Points on a hilly landscape, in no order, each with its height.
From any point a ball takes the steepest step (drop divided by distance) to one of its 2 nearest points. It stops when none of these is lower. Distance is the straight distance between rows; heights are no part of it.
zined: [  7  -9  10  -6 -18  -6   8   2   2   6  18   4  14   7   2  12  -3 -11
  -3  -5 -24  -2   7 -14 -22  35  39 -13 -33  10  -2   9]  h=472
Mavu: [  2  -7   1  -5 -15  22   3   8  -2  14   7   5 -18  30   2  40   9 -29
  -5  -1  -4 -28 -13  -3   7  13  24   4 -15   2 -26 -22]  h=253
fot: [  9   8  -3 -16   4  27  -4  31  10  11  -4  -1  -6   9 -17  15   4 -16
 -12 -12  -8  -5  -3  14   8 -23   6   2 -10   2  -2 -13]  h=510
duraf: [ 11   3   0  -6  -1 -23 -10  -6  -6  10 -15  14  11  10  13  31 -24  12
   8   3   6  19   3   6   5   0 -16  16  -5  -4 -19   9]  h=276
Zatig: [  4  12  27   4   1 -14  -1   2   1 -13   1 -30  -5  -7 -16 -11 -26   4
  13  -6 -11  14  -2  19  17 -22  -3  11  18  -3 -12  -3]  h=375
tes: [ 11   8  -7  16 -18 -26 -14 -31 -10  -5   2   0 -12  13  23  14  10 -14
  20  14   5   2  19  -3  12   8 -27  -1  -8  -8  -6  14]  h=528
rim: [ -6  -4   7   9  23  11 -18   9  -9  -9 -21 -18   1 -16 -13   7 -14   8
   0  -1  16  24  -7  -7  18  -6 -17  -4  29  -3  17   8]  h=466
kes: [  1   2 -27  12   6   5  -2  11   5 -10 -17  20 -12   3   9  -1   8   3
  -2  16  21 -15  13 -10  -9 -11  -3  15   3   5   9  11]  h=399
baso: [  1   1   2  -3  35  27  -9  26  -3  -4 -19  -7   5  -2 -20  10  -7   4
  -7  -5   9  12 -13  -9  12  -1  -1   1  14   4  15  -1]  h=386
lupuv: [  1  10   8   8 -11 -13  16  -6  -1 -10  26 -20  -2  10  -1 -21   4   3
   8   2 -28 -16   1 -15 -19  51  38 -11 -17  16  -9   2]  h=642
Sof: [ -5   4  36   6  25 -32 -11   5 -13   1  -5 -15   5  -4 -10   3 -54   2
  14   0  -3  15  11  -5  12  15   9   4  30  17  19  -2]  h=505
pizap: [-10   9 -11   2   5   6  -1   4  11  -5  -7   0  -2 -10  -2 -20  38  -8
  -4   3   7  -4  -4   3   8 -22 -18  -5  13  -5   9   2]  h=347
sule: [ -7  13 -27   5  -5  13  -6   1  18   5  -4  10 -10  -6   6 -18  40 -20
 -12  11  17 -24   8   7   3 -23 -12   2   1   1  15  -8]  h=384
Nebas: [ 15  -1   3  11 -16  -9   9  10  10  12  -1  19  16  22  17  13   0  -2
  -9  -3 -20 -15  17 -13 -20  27  34  -6 -34  23  -4  12]  h=522
Zasag: [  7 -10  -2 -13  17   5  -1  40   2   5  -6   2  17  16 -24  -6  -8   0
 -18 -14   7  11  -7 -14   1 -26   4   8 -10  10  13  -4]  h=647
pul: [ -2   6  12  -1 -12   7  -8 -27  11  -8   2  -3 -10   2  -2  21  19 -16
  -1   3  -8   3 -10   7  12  -4 -10 -15   5 -15  -7  -1]  h=470
teben: [-12  -6  12 -17  26 -14  10  15 -18 -14  10 -22  18  -1 -12  -6 -39  27
  -9 -21   4  32 -30   1   8 -22 -19  -8   5 -15   1 -17]  h=532
sugam: [ -2 -10 -22  -1  16  -4  -1  18 -10   8 -14  31 -11  12  11  16  19   4
  -3   5  20   0  -6   1  -1 -25 -11  17  -4  -7   0  -6]  h=476
lin: [ -6   4  -1  -8 -17 -11  15 -20  -6  -5  48  -9 -13  -8   0 -11   0  10
   8   3 -23 -13   4  10 -23  34  12  -4 -19 -10   0  -9]  h=540
zote: [ -5 -17  13 -13  28 -11  -3   3  -8  -6  -2  -7  17 -20 -21  10 -38   9
  -5  -8   3  27 -16  -6   9 -14 -12  -5  19  -2  10  -6]  h=512
Lasa: [ -2   5  -3  -4  12  13  13  15   3 -10   9  -3   1   4   6 -36  -5  14
 -13   0 -13 -18   3  -3 -21  17  32   2  32   4  20  -3]  h=600
mure: [ -6 -17  30  -2  27 -34  -2   8 -19  -3   2 -17   6  -6 -16 -13 -47  19
   5 -14  -6  19  -4   1   9   1   5   7  31   6   7  -6]  h=459
Kogu: [ -9 -15  -5  10   4   6  -5  -5  10  -4  -3  12  -4  -5  -4  -2  36 -16
  -1  12   8  -8  -5  -9   0 -14   0  -9  12  -9   3  -4]  h=280
mimo: [  6  -1   3  -1  25  -7 -24  15   1   0 -18   7   3   1 -18   8   5   7
  -7  16  25 -19   6  -4   0 -20   4  18  35  -2   4 -21]  h=739
Fili: [  3 -13   7   4   9  -4 -19 -29   2  -4  -2  18  -5   4  -5  29  11 -11
   3  26  13 -12   5 -10   1   8   5  -7  16  -8   0  -3]  h=275
mafel: [-20   5 -11   1  -2   4   7  -8   6 -12  24  -3  -1 -23  10 -30  20   8
  -1   0  -7  -1  -3  16  -6  -9 -13 -10  14 -18  17  -6]  h=34
gagup: [ -2 -16 -14  -1   5  -1   1   1 -24  10 -12  23 -21  17  11  39  19   4
   8  11   8  -1 -13  -4 -13  -4  -6  12  -3 -12  -8  -2]  h=509
Fup: [ -1  14 -11  -9   2  -2  -2  20  -1  15  -6   5 -15  10  -9   1  20  -5
 -16  -7  13  -9  -9  21  15 -47 -28  12 -22   0  -5 -24]  h=422
Nur: [-10 -10   8   2  25  -5  12 -18  -9  -7  10   4   7 -17  -1 -21   1  32
   3   2 -12   3  -9  -7 -11  15   1  -3  26  -9   5   0]  h=622
Kavik: [  0  14  -7  -5  -3   3   4   5  19 -12   4  -2   4 -16  14 -27  -6  17
  -9 -13 -12  -3  18  -4 -21  15  10   7  -9  15   6  12]  h=360
gomig: [ -4  10  -1   7 -26   4  12 -14  10  -7  17 -16  -5  -1   6 -14  17  -3
   4 -10 -16 -16  -9 -10 -12  42  24  -9 -23  16 -19  -9]  h=610
muku: [ -7  -2  -2   0 -31  29   3 -12   5   1  16  -9  -9  -7   6  -2  20 -29
  -2 -12   4 -12 -10   4   4  19   8 -11 -31   1 -11  -8]  h=401
Suz: [ -1  -6 -11  -4 -19  17   7 -13   5  12  -7  14  21  -8  12  17  25  -9
  -6  -1   6  15  -5  -8  -3   5 -11 -20 -22 -13  -5  16]  h=330
tumun: [ -4  -7   4  -1 -20  37  22  27   5  35  -1   7  17   9   9   1  12 -26
   5 -20  -3  -6 -13  -4  -3  12  20 -22 -21  11 -19 -22]  h=520
bobu: [  3   1  26   9  16 -33   0   8   1 -15   8  -9  16  -7   3 -18 -38  24
   4   5 -20  11  20  -6  -9  24  18   5  16  11  22  13]  h=350
dezez: [  2 -12  -1  -4 -16   1   4  -7  15   2  29  11   7   9   8  19   1 -24
  -2  -3  -4 -21   3 -12 -12  35  32 -14 -24  10 -15  -7]  h=405
Fer: [ -8   7   9 -16  -9  19   9  15  14  18  12  10   0  23   0  26   3 -28
  -9 -10  -9 -25  -9   5   8  -1  25 -10 -13   7 -27 -30]  h=143
lapod: [-14  -3   7  11  31 -13   7  -9 -12  -9  -2  -6   9 -24   6 -24 -33  41
  15  -2   9   9   3  -9   1  20  -7   0  42   7  20   1]  h=254
tanel: [ -1  -6 -12   6 -18  14  10   7  10  13   5  22  -8 -11  13 -15   7  -4
 -11  -4   1 -26  14  -3 -15   9  12   6 -37  30  11   1]  h=468
Bomif: [  7   2  13   5  -8  -5 -16 -28  -3 -11  -7  -9   0   4   4  21   7  -5
   4   5  -9  16   1   4  18  12 -26 -14   7 -11  -2  14]  h=471
kepi: [  8   4 -11  -1   2   8 -12  18  -4   4 -10  -3 -20   7 -13  24  16  -3
  -3   3  -3  -4  -4  13  12 -28 -16  19  -5 -11 -12  -6]  h=433
lar: [ 11  -4   5   0  -2  11  -2  15  -6  11 -14 -13  -8   6 -34  13  11  -8
  -7  -7   4   6 -17   9  15 -44 -12  13 -11  -9 -11  -9]  h=376
leso: [-14  -7   5  18  19  -8  -3  -5  -7 -17 -11 -20   8 -25  11 -18 -40  17
  10   0  16  15   5 -16   6   5 -13  -1  33  10  14  13]  h=337
lezi: [ 11   0   3   4   2 -15 -16 -41   4 -21  19  -3   1  -1  -3   6   7  -8
  14  21   4   2  16  -6   1  22  -3 -16  14  -6   5  12]  h=421
rar: [  7  16 -16  -5 -14  17 -12  -5  11  -7 -12  -1  -5  -1  18   2   0   3
  -2   1   7   6  14   4   0  10 -13   8 -12   1   8  12]  h=243
Lemu: [ 11  -8 -11  -2   2  -3   5  48   1  17 -11   3   7  24 -11 -14   1   2
 -25 -17  -2  -2   3  -7  -4 -24  13  14 -29  23  17  -5]  h=620
pevir: [ -8   5  13  18  24 -16   5 -17 -14 -13   5 -10   5 -13   8 -20 -44  20
  29  13   2   0  17  -6  -1  34   1   2  43  16  19   7]  h=137
Zugub: [ 15   0   0  13  -9 -10   5  19 -11  17 -14  16  -7  37  18  12   0   3
  -5   0 -13 -11  12 -12 -16  21  33  15 -35  17   6  11]  h=560
Fef: [  6  11  -4 -16 -21  28   4  14   3  18  -3  -1  -1  -4 -10   6  11 -16
 -12 -16   2   2  -8  19  10 -22 -10   4 -30   0  -3  -8]  h=477
lur: [  8  12 -14 -10  -1  24  -2  29   6   0  -8 -14 -15   3 -14 -10  10 -11
  -7  -7  -2  -6   2   2   2  -8   5  13   2   8   2  -8]  h=541
Gis: [ -7   0 -22  10 -18  26  17  12   1  26  -1  29 -10  -4  25  -7  14  -4
  -5  -4  16 -22   9  -2  -8  16  -2  10 -54  27   3  -6]  h=502
zogo: [-12  -4 -17   7  32  -1  25   9  -2 -15   5   9  24 -20   1 -45  -1  39
 -10   4  20   4   0  -9 -19 -12  -4  -6  16  -1  22  10]  h=514
fafa: [-12 -21   3  15  33 -14   1  -2  -5  -9  -5  -1  24 -20  -1 -21 -24  21
   8  -3  27  23   1 -13   3 -16 -20  -4  22   0  17   8]  h=411
tis: [  0   2  -4  -1  -8  11  10   7  19   9  10   7   3  -7   6 -30   8  -2
  -9 -13 -16 -15  18  -1 -19  12  17  -6 -22  22   7  -6]  h=420
dat: [ -2  -2   7  -6  30   6 -12  25   7 -15  -3 -18  -1  -5 -13 -10 -13   9
 -10  -5   7   5   0  -5   3  -7   8   6  29   3  21  -4]  h=291
pab: [  2  15  -8  -1 -20  16  -7   8  -6  13 -11  -6 -20   1  -7  11  19 -13
  -5  -4  -1  -9  -4  22  19 -29 -23  12 -24  -6  -6 -14]  h=448
funo: [  2 -16   0 -10  29   1  -4  13   3  -8   0   7  15 -11 -25   0   8  -9
 -12  10  24   5  -4  -4  -4 -25   0  -4  20 -14  21  -4]  h=703
mato: [  5   2 -11  17  -9 -18 -15 -23 -15  -1  -2  11 -29  26  27  22  23  -5
   8  30  10 -10  12   1  -5   1 -19   2   2 -11   1   3]  h=552
Konu: [ -2   5   2   8 -14  -1 -13 -13   3 -18  -1 -20  -7 -13  12 -13   1  -1
   7  -2   1  17   7   9   3  -8 -24  -5  15  -9  12  12]  h=550
Nibo: [ -1   3   8  21   3   8 -17   0  -5  -6 -18 -21  -1  -7   3  -1   7   1
   4   4   6  27  -3   1  19 -15 -35  -9  23  -7  15  14]  h=518
gidar: [ -3  -1  16  -1 -19  33  18   6   4  21  -8  -1  17  13   4   9  15 -10
  -3 -18  -5   3 -20 -13   1  29  21 -10 -20   1 -24  -6]  h=562
vus: [ -1   3   5  -3   9  -9   6 -10   9 -13  19   5   9  -3   2 -33  -4  24
 -10   9 -13 -24   9  -2 -30  19  28   2  24  -6   9 -10]  h=587
bega: [  6  -5   2   4  -9  10   4 -26  -2 -10   2  -5   1   4   1  -2   4   5
   4  -2  -9   3  -3 -18  -9  36  15  -7 -13  -2  -8  13]  h=462
zol: [ -7  12  13  -3  15 -17   9  21 -10 -19  11 -30  -9  -1  -7 -27 -40  26
  -3 -14  -6  11 -18  15  13 -27  -6   3  16 -13  -1 -19]  h=261
masup: [-11   9 -31  -1  21   7  36  20  -4  -8  11   7  15 -14   8 -55  -3  34
  -7  -2   6 -16   4  -3 -28  -9   9  -1  14   3  23   5]  h=546
Benaz: [ -5   5   6  -6   1 -20   6 -15  -4 -15  43   4  -1  -5   2 -19  -4  16
  10  10 -17 -20  10   3 -22  27  20   1  10 -14   2 -11]  h=563
vitag: [  4  -6   1  -4  -7  14 -13 -15  -1  -1   3   0 -12  18  -5  38  17 -20
  -4   7   1 -10 -10  -2  11   8   2  -6  -3 -12 -10 -10]  h=419
lepud: [  2  -8  20 -17 -12  11  33  22  -1  30  13  -2  21   9  -5 -15  -3 -16
 -21 -30 -24  -5 -15  11  -5 -22  23 -21 -23   7  -4 -20]  h=678
roz: [ -8   8  -4 -10  -9  25  14  -7   1 -11  14 -13 -20  -4   2 -24  15   3
   0 -11 -19  -7  -7  11  -7  13   9  -2   3  -7  -3  -6]  h=255
puno: [ 17  -4   1   1  -7 -10   1  31  -5  18 -19   8  -4  27   1   2   0   5
 -17 -12 -12  -2  10  -2  -7  -6  25  19 -20  15  10   8]  h=593
demet: [  8  17 -14   2 -17   3  -5  -2  14 -19  -4  -7   0 -13  15  -8 -18  10
   4  -2   3   7  25  -3 -13  17  -1   6 -19  13   6  16]  h=300
vov: [ -2   1  -4   6  -6  -6   3 -39   0 -23  31 -12  -9 -10   5 -15  11   0
  10  14  -8  -3  10   4 -17  25   2 -13   7 -10   2   4]  h=467
lik: [  5   7   5   8   1 -27  -4  20   3  -7 -21 -18   9   5  12 -22 -33  18
  -6  -9 -14  12  16  -6   0  13  12   9   7  19   5  16]  h=617
Ruka: [  1   4 -12  -6 -21  -4   5  -6  -7  23 -12  20 -11   8  20  23  16   1
  -1  -1   3   6  -5  16  -2  -6 -15  12 -31 -11 -24  -3]  h=483
dov: [  1 -14 -10 -17  -5   9  23  24   8  32  -2  16  25   4 -10  14  13 -20
 -13 -15   0   0 -14  -5   3 -21   5  -8 -29  -1 -20  -8]  h=621
puli: [  5  -3   3  13  15   3 -28  -4  -2 -13 -11   3  -9  -3  -2  27 -17  -5
  10  17  20   4  14  -3  12   1 -13   1  26  -1  20   8]  h=516
Nale: [  9   8  21  -1   6 -20 -12  18   0  -1 -14 -17  14   6   0   7 -38  13
  -2  -4 -17  25   9  -4   2  17  11  -1   2   9  11  16]  h=584
kapa: [ -7   0 -15   0 -15  12   7   2   8  17  -8  20  -3  -4  10   3  29  -8
  -4  -7   6  -6  -6   6   3  -8  -9   1 -36   3 -15  -9]  h=515
kam: [  9   8   4   3  -9 -23   8 -14  -1 -21  15 -10  -1  14  -8 -22  -7   0
  20  15 -10 -16  19 -15 -19  39  31  -6  -5  18   5  14]  h=670
Lepi: [ -3  -8  19 -14  19  -8   2 -11   7  -6   8   5   6  -9 -13  -9  -1  14
  -1  -2 -11   7  -9  -1  -5   1   9  -3  20  -6  -4  -2]  h=651
daz: [ 12  -2   6 -10   2   1 -22  -5  -2 -12  -2  -2  -1   0 -14  30 -20 -10
   4  11   0   8   7   4   2   3   5   3   8  -3   8  11]  h=491
Ril: [  8 -11   8  -9  -5  -4  -4  -4  -5   7 -13   0   3   0 -20  25   5 -10
  -6  -4  -3  11 -14   9  16 -42 -16  -3  -4 -11 -12   5]  h=301
zil: [  9   4 -14   3   5   6 -21  -4  -7  -6  -3  12 -21  13   7  32   0  -1
   4  19  14  -8  13   1   4  -7  -7  14  12  -5  11  -1]  h=478
Lome: [ -1 -21   3 -21 -15   8  25  23   9  35   7   9  30  -4  -5   2  -6 -19
 -18 -24 -18   0 -14  -1  -7 -16  15 -18 -29  13 -12  -5]  h=652
rige: [ -2   2  21 -19   7   3  16   6 -14  -3   3 -15  16  -7 -15   2 -30  23
 -14 -17  -9  28 -30  17   7 -18 -10  -6   1 -26  -3  -4]  h=501
Beku: [ 12  21   1   1  -8 -15  -7 -19   1 -17  -2 -18   2   9  -4 -14 -17   0
  29  14  -8  -1  15   2   7  29   2   7  10  13  -6  23]  h=715
Berir: [ -8 -13  20   1  30 -18 -13  -6  -4  -4 -11   2  18 -22 -10  -1 -29  11
   2   3  22  18  -3 -14   5  -8 -10  -1  31   7  16  -4]  h=464
Nenun: [-13 -10  -7  10 -25  41   8  28  -4  40  11  11   9   5  19   2   4 -37
   8 -19  12 -18  -6  -3   4  18  10 -18 -32  25 -18 -31]  h=486
Tudep: [ -7  -4 -10   0 -25  27   9 -16  -4  -8  26 -22 -26   0  -1 -21  22 -21
   1  -5  -5 -13  -8   3  -2  21  11  -8 -12  -6   1  -6]  h=332
darad: [  2  11  22  -9   8  -8  10  14  -2 -11   6 -23 -13   6 -21 -23 -22  16
  -4 -18 -23   8 -17  17   6 -24   9   9  11  -3  -6 -11]  h=315
fuliz: [-17   0   8  -7  21  -8  -6  14   4 -17   7 -24   2  -8  -7 -17 -27  21
  -4 -10   4  15  -9   8   5 -15  -4  -1  27  -9   7 -14]  h=199
pak: [  5  -4 -11   3 -14   1 -10 -12   2   7 -13  15   9  -4  14  22   7   2
  -5   9   3  17   7   0  -1  -9 -24  -8 -13 -12   3  22]  h=248
bar: [  5   3  14   1  11  -3 -13 -36  -7  -4  -9   5   4  -4  -7  28 -15  -8
   9  10   2  15   0  -4  14  19 -19 -14  17   1  13  11]  h=424
Rilot: [ -6  -8  25   2  25 -45   5  12 -19   0   7 -10  15   2   3 -18 -44  36
   1  -7 -21  20   3  -5   1  10  10   5  22   3  20   1]  h=412
vez: [-11   1 -33   8  -6  23  10  19 -13  15  -5  12 -33   8   8   1  35 -16
  -3   8  16 -37  -3   3  -4  -9  -3  16 -13   9  -1 -14]  h=589
ramit: [  1   5  -4   5  11  -6 -11  13   0   7 -10   0   8   3  -7  18  21 -12
 -14   6   8  14  -6   2  17 -38 -38 -15   5 -18  14   4]  h=56
Maris: [ -4  -5   4  13  15  -1  16 -28  -7 -10   6   4   8 -20   1 -18  -1  36
  12   2 -16   5   4 -14 -21  30  13  -6   6   5  -3  19]  h=579
Mumob: [ -8   8   8   8   2  -7  -4 -14 -10 -19   2 -36  -7 -15   8 -14 -20   1
  18   3   0  14   4  10  13   0 -21  -5  36 -12   5  13]  h=570
nog: [ -5  -6  17  -9  -2  -6   0  -7  14  -3  12   5   2   1  -6  -8   7  -4
   5   1 -16  -8  -1  -2  -9  16  24  -1   2   2  -8  -1]  h=679
muv: [ -4   1   4 -17  -2  11  -1   0  19  10   5  18   3   5  -5  21  16 -18
 -11  -8  -5 -12  -7   7   9 -15  12 -13  -7  -6 -16 -20]  h=10
luzo: [  2   3 -19   6 -14  -6  -5 -13 -21   5   7   5 -40  20  25  20  19  -4
  10  13   9 -15   7  12 -11   5 -10  18 -11 -10  -7  -8]  h=565
gopu: [ -2 -15  -2 -10  34  -1   5  26  -2  -5   5  -4  19   2 -31 -22   1   7
 -14  -9  16  11 -17 -10  -6 -22   6   1  12   2  16  -7]  h=677
Tas: [ -5 -21   2  17   5  11 -10 -19   0  -6  -5  19  -4  -2  -8   9  27 -10
  -5  25  24 -17  -3 -22  -7   7  14  -4  18  -6  10   1]  h=142
lof: [  4  -3 -17   5   9  -1 -19  13   0  -3 -16  13  -4   4  -1   8  -2   2
   2  10  21   8   3  -2   3 -22 -12  14   5  -5  11   5]  h=441
kebo: [ -5  10 -12  -2   9   8  -1  11   8  11   0   8   1   2  -8 -11  29 -17
 -14  -9   9   1  -7  10  19 -37 -16   0  -9  -3  -2  -8]  h=390
dudu: [ 16  12   4 -18  -3 -37  -7   9  10   8  -9   8  21   7   0  25 -35   6
  -2  -6  -4  12   7   7   7 -14  -5  11 -11   3 -20   2]  h=211
vuv: [ -6   2 -10  -2 -20  21  11  10   9  14 -11   4  -7  -2   6 -19  19 -12
  -6 -12  -5 -17 -11   1   6   2   7   3 -23  12 -18  -9]  h=547
gaf: [ -8 -18 -10  -3  -8  12   9   5 -20  22  -7  17  -7  16  11  50  23 -12
   0   7   4  -8 -30  -4   5  -3  -6  -3 -10 -17 -22  -5]  h=551
nunu: [  1   1  -1  -1 -17   4  -4  -8 -13   8   9  -1 -27  30   9  45  16 -15
   2  10   1 -15 -19   5   8  20   3   3 -21 -13 -28 -18]  h=349
Lor: [  2  -7   7 -11  -2 -16 -11  -4  16   1   4  15   3  -2 -11   1  -1 -11
  -1  10   1 -11   9   2  -7 -14  16  10   7  -5  -6  -6]  h=704
sozun: [ -2   0 -19   7  -3  15   3  -5  13  -5 -10  11  -3  -3   4 -19  13   2
  -3   5   9 -15   9 -10 -13   1   8   1   2  13   4  15]  h=336
Sito: [ 12  13  12   8 -14 -13 -10  -5   7  -4  -9 -18 -15  -4 -18   1  -9  -6
  10   2  -5   4   2  21  20 -33 -14  12  -2  -3 -17   0]  h=428
Kuluz: [-14  -2  -7   0  -2   2   6 -10  20  -2   1  15   5 -19   1 -26  24   2
  -6  -2   3  -4   4  -3 -13  -3   3  -3  -7   6  -3  -3]  h=249
Besun: [  6  -2   0  -7  27   5 -12  22   1  -5  -7  -6   7   2 -30   5   8  -3
 -10   0  18  -4  -3   2   6 -34  -2   8  20  -7   4 -18]  h=722
gib: [  6  14   6   3  -4 -21   7 -17 -19 -22  17 -21  -5   7  -9 -29 -24   8
  27  15 -17  -2  12  -5  -8  44  14   0  13  10   7  23]  h=693
nez: [  1  18 -11 -11  -8  23  -2  -5  18  -9   0 -13  -4  -8   8 -17  12  -1
  -3 -11  -4   3   0  11   0   5  -5  -1  -5   3   6   1]  h=172
zubav: [  4  -7  -9  13 -11 -13   3  -7   6  -2 -14  -1   4 -13  -1 -23  -2  16
  12  -5   5   7  13 -11  -5  -1  -5   9  -2  14  -8  27]  h=451
nikad: [-12   2 -21  -4  11  13  32  21   4  -2  10   5   4  -4  12 -48   5  13
 -11 -12 -10 -15   3  -3 -23   6  24  -5  16  13  14  -3]  h=573
pem: [ 10  -4  -1   2   5   2 -21  -4  -6   2 -15   7   2   4  -4  44   5 -11
  -7  10   3  13  -1   2  16 -22 -27  -6  16 -11   8  11]  h=182
gisu: [-11   7  -4 -10  15  -2   4   4   3 -16  22  -5   4 -15   5 -20  -2  17
  -1  -7  -7  11  -8  17  -1 -15 -11  -1  25 -20   9 -14]  h=118
kizar: [  2  -4  -3  -4 -27  -8   0 -22  -7  15  -8  11   2   7   9  42  11 -10
   1   6  -3   1 -10   5   7   7 -12  -2 -21 -15 -26   6]  h=443
mon: [ -3   6  15  13  13  -4 -22 -19  -5 -18   0 -15   0 -14   7   6 -21  -7
  20  14  10  11  16   4  20  10 -16  -2  38  -5  13   7]  h=553
bom: [  4   8   9   2   0 -24 -21 -18  14  -6   0   9  -1   0  -2   7   0 -12
  13  18   8  -8  18  11   8 -11   0   9  25  -5  -9  -8]  h=719
Furit: [ -7   6 -20   0 -16  13   2   5 -21  16  -3   7 -41  14  19  13  25  -8
   3   5   4 -19  -5  12  -6   5  -6  27 -26   1 -11 -15]  h=582
sug: [ 12   1 -10   4 -13   8  -2 -21   7  -7   0  10  -8  14  11  16   7  -6
   7   2   4 -11   7 -16  -9  32  11  -3 -29   3 -15   5]  h=400
Besu: [ -2  -7   9  -2 -21  28  19  -4  -4   6  -4 -10  11  -2  -1 -17  18   6
   0 -14  -7   7 -10 -11 -10  31  18  -6 -16  -6 -13   6]  h=525
Vugu: [ 11   4  32  -5   9 -31 -13  10  -4  -1  -1  -7  12   4 -17  23 -49  -4
   8   5 -13  20   5   0  13   9  10   0  11  10  10  13]  h=548
sibu: [  9  -7   3  13  -7  -5 -17 -24  -3  -5  -8  17   2   5  16  26   7  -8
  -1  23   5  11  13 -12   3  -3 -26 -20   8 -10  22  24]  h=320
sazif: [-16 -20  13  -5  27 -29   1   3 -15  -6  15 -13  26 -18  -7  -7 -38  20
  -1 -16  13  29 -12  -6   4 -22 -22 -11  16  -8   5 -13]  h=549
gepe: [ 10   4   4   3  11 -19 -18   1  -8   7 -25  -1  -8  13   5  13 -23   9
  17   1   7  11  11   0  15   3 -13  27  12   9 -11   7]  h=340
gemez: [  3 -10   1   7   2  -5  21  -6   7  -2  -7   6  14 -13  -2 -21   4  26
   2  -9  -9  12   1 -14 -20   8   9  -1 -11  10  -4  19]  h=517
zased: [ 10  -3  11  20   1 -11 -22 -45  -6 -14  -2   6  -5   6   5  19  -3 -12
  14  25  12   5  21 -10  11  21 -20 -16  19  -4  17  14]  h=374
zetag: [-10  19  -2   5 -30   6  11   0  15  13  -1  -6 -11  -4  11 -11  17  -7
  -3 -10 -12 -29  -5  -4   1  22  16   3 -28  26 -26  -9]  h=578
Fop: [ -8  -8 -12   5 -24  38   7   3   2  18  18   4  -4   2  19  12  21 -38
   2 -16  14 -19  -9  -3   8  18   2 -18 -35   7 -12 -28]  h=452
Nime: [ -5  -8   3 -13   0  29  15  -4  -5  10   0   3  22  -7  -4  13  20  -4
  -7  -8  -3  21 -20   5   3   3  -3 -21  -5 -18  -3  11]  h=406
Mido: [  9  -2 -18 -12 -15  18   1  -3   5   5  16  14  -9  24  18  30   0 -22
  -6   3   3 -18   7 -10  -6  21  16  -5 -29   5  -7 -10]  h=343
Rupel: [ -7  -8 -11   7  33  -3   6  -3   6 -13  -7   6  22 -17  -6 -29   8  19
  -2   0  21  14  -3 -14  -4 -14 -17  -7  15  -2  14  11]  h=469
tefig: [  9   8   0   6 -28  -8  -9  -8  -1   8  -8  -4 -24   8  -2   8   4 -11
  19   7   0  -6   2  17  14 -17 -11  18 -13  -7 -23   2]  h=473
tufo: [  6   0  16   3  15 -19 -18 -13   8  -4 -13   0   5  -3 -17  -6  -2   1
  -1  15  16  -6   6   4   9 -22  -4   7  36  -5  -2 -11]  h=732
basip: [  3  11 -35   0  -2  20  -5  29  -2   4 -12   4 -31   9  -7  -6  15  -5
  -5   4   8 -32  10   3  -4  -9   7  23  -2  13   2  -5]  h=568
Guda: [-19   0 -15  -6   7  15  20   4   8   7  17   5   2 -21   2 -41  31  -5
  -4  -9  -1  -9  -6  11  -8 -14  -2 -10  -4  -3   7 -10]  h=144
fegol: [ -1   1 -17  12  -3   0  -7  10  -4  15 -12  18  -3  10  18  20  27  -6
  -4  10  12  12   1  -2   5 -23 -33  -7  -7 -17  16   9]  h=159
Nenep: [ -4   4  16 -19  -4  20  12  -9  -4  -3   7  -9  17 -13  -6  13 -10   7
 -12  -8 -12  25 -23  17   7  -8 -10 -15   6 -28  -1   5]  h=465
Parit: [  5 -12 -10 -15   3   9  10  13  -4  26 -10  15   4  13  -6  36  13 -14
 -10   0   0  -3 -20   6  10 -27  -6   1 -16  -9 -23  -5]  h=588
Gud: [ -7  -1 -17   4 -15   1  17 -29 -10 -15  31  -9 -14 -23   7 -22   8   8
   7  -2 -12  -9   8   3 -22  27   1  -3 -13   0   6   8]  h=506
vufuf: [  4  13   5  -1   3  -9  -8   9   5 -15 -16 -20  -2  -8  -3 -24 -26  10
  10  -3 -11   8   8   0   5   5   7  13  21  13  -2   8]  h=645
segi: [ 12   4   5 -16 -12 -20  -2  10  17  14  -1  15  18   6   3  14 -16   0
  -6  -4 -17   5  13   2  -8   1  13   0 -20   7  -8   8]  h=282
Kaz: [  2   3  24  -6  -2  -5  -5 -14  -1 -16  10 -19  -4  -7 -19  12 -17  -6
  14   3 -12  11  -1  15   6  -7   3   0  15 -14  -1   6]  h=432
fur: [  1   3   8  15  11 -19   3  -7  -6 -17  10  -4   6 -12   3 -28 -35  27
  15  16  -1  -7  18  -5 -20  21  18   2  31   5  15  18]  h=260
Kivud: [  3  10  -1  15 -31 -13 -15 -25   4   4 -11  -4 -10   3  13   3  23  -6
  14   7  -2   1   5   9  10  -2 -26   4 -12  -7 -17   8]  h=504
girep: [  9   5  -3   7  -5 -23  -6  -3   6  11 -21   5   2   3   5  -7  -8   6
  14   0   6   4  16  -1   4  -5  -7  23   1   9 -18  13]  h=391
neve: [  2  -5  12   0 -13 -14  -4 -26   1  11 -11   9   2   6  -5  34   3  -9
   2  10  -9   8 -18  10  17 -22 -16  -7  -6 -14 -27   8]  h=382

Call two points neighbours if one is among the 2 nearest of the other. Go from one point of each pair to the other, from neighbour to neighbour, staying as low as possible. Name the highest point that can't be avoided.
zased and fafa | sazif
ramit and nez | kapa
Mido and zased | gidar
zased and Tas | pab
Tas and muv | vitag
mafel and pak | vez

Where does a ball stop that starts at each point below?
Besun | Mido
gib | Ril
lik | pevir
vez | Ril
lepud | mafel
Lome | mafel
Lor | dudu
